Points on a hilly landscape, in no order, each with its height.
From any point a climber takes the steepest step (rise divided by distance) to one of its 3 nearest points. It stops when none of these is higher. Distance is the straight distance between rows; heights are no part of it.
pur: [ -3  10 -23 -10  18 -37  16  10   8  20]  height 60.9
pof: [ 20   1 -19  11  10  -9  -1   1  25  12]  height 58.5
navo: [  9 -18   6  33 -18  26   8 -11   9   9]  height 86.1
Mem: [ 55  -9   7  37  -4  48  12  -7   6 -48]  height 81.8
Tek: [-87  11 -27 -82  31 -48 -35 -12 -14  86]  height 65.3
niti: [  7   2 -32 -19  35 -37  21   7  15  -3]  height 54.7
tamid: [-77  -2 -45 -75  28 -47 -31  -5  -7  68]  height 67.9
zuvu: [-52  -2 -34 -45  27 -43  13   0 -18  36]  height 82.6
vubat: [ 14 -24 -77 -94  83 -48  21 -39  43 -36]  height 83.3
bufu: [-13 -28 -82 -81  74 -53 -13 -15  25  11]  height 73.2
fepu: [ 14   6  68  61 -71  38 -17  32 -29 -18]  height 39.7
laba: [ 65  -2  34  71 -49  59 -19  36   4 -62]  height 44.6
Guzo: [-56  29  58  21 -25   0 -27  -5  -9  64]  height 6.0
vibut: [ 47   3  51  74 -76  42 -36  40 -11 -36]  height 8.3
tasug: [ 50 -11  21  47 -20  43  13  20   1 -54]  height 76.8
Vel: [-32  30  96  59 -70  39 -24  13 -56   3]  height 46.2
Val: [-32  -7 -57 -50  37 -45  17 -12  -6  15]  height 74.8
pil: [-52  22  77  46 -49  34 -24 -18 -45  29]  height 53.2
Zal: [ 81  -4  29  48 -32  58 -10  29  24 -79]  height 67.1
kalo: [-57 -19 -58 -95  52 -67 -34   0   2  65]  height 72.5
dit: [-93  15 -22 -69  25 -34 -13 -11 -24  72]  height 59.1
mavis: [ 12  -6 -56 -44  58 -47  24 -10   9 -21]  height 83.2
Zofuz: [-51  14  53  31 -37  22 -25 -12  -9  53]  height 5.2
tabun: [-31  11 -18 -20  19 -46  22  10  -5  33]  height 68.6
kevu: [ 73 -14 -26 -24  22   0  16 -25  67 -36]  height 32.7
Pes: [-12 -16  29  35 -37  34  -6  -7 -10  18]  height 76.3
Fid: [ 66   4 -33 -39  41 -28  20  -8  58 -40]  height 34.5
dozan: [-31   0  58  39 -47  37 -12 -14 -36  25]  height 61.4
fosog: [ 18 -15  24  49 -31  39  15   6 -28 -15]  height 90.9
nef: [ 77  -2  25  51 -19  53   9  17   7 -73]  height 71.6
sivi: [ 52  -6  32  64 -40  48  -3  30 -12 -48]  height 59.4
sev: [ 84  -8  22  55 -48  77 -24  26  31 -86]  height 63.2
Dak: [-33  13  27  15 -22  -1  -9   0   6  59]  height 15.3
faro: [ -9 -10  55  50 -55  37   1  10 -39  -3]  height 76.1
ruva: [-64  25  14 -25  13 -27  12   7 -27  51]  height 46.4
Zufur: [-14  -6 -55 -44  48 -41  22 -10   2  -3]  height 73.4
vuta: [ 36  -1  39  54 -39  42  -1  17 -19 -36]  height 66.2
nis: [-22   1 -39 -33  36 -45  21   1 -11  24]  height 74.5
liga: [ 37 -11 -13  24  -1  14   9 -21  26 -13]  height 74.7
Fura: [-44  24  27  -8  -2 -31   3  18  -5  52]  height 31.8
dete: [-12 -16 -78 -72  67 -50   9 -27  18 -17]  height 70.7
mef: [-33  46 102  65 -73  42 -43  15 -64   3]  height 43.8
lebe: [-18   9  10  16 -10 -21  -5  12   7  45]  height 23.6
tesuk: [ 24 -14   4  39 -18  39  11  -6  -4 -20]  height 86.5
zez: [ 32  -9 -57 -81  65 -47  35 -31  36 -52]  height 21.0
Nufe: [ 28   6 -32  -9  33 -34  11  -8  31 -13]  height 44.4
Nop: [ 61 -12 -11   9   6  45  28 -24  34 -50]  height 58.1
pabo: [-67  20  -8 -42  16 -34   6  -5 -29  53]  height 58.8
zifav: [ 71  -9   1  22  -1  56  30  -3  19 -73]  height 70.9
laku: [-38 -23 -71 -66  49 -48  -9 -14   3  33]  height 74.0

Two climbers start at each pair of points below. Name the first point that both come to, or write -.
dit, pur -> zuvu
Tek, lebe -> zuvu
zifav, kevu -> Mem
tasug, navo -> tesuk

For each start below, name the point where the climber stops.
Dak -> zuvu
Zal -> fosog
Pes -> fosog
Fura -> zuvu
liga -> fosog
sivi -> fosog
niti -> mavis
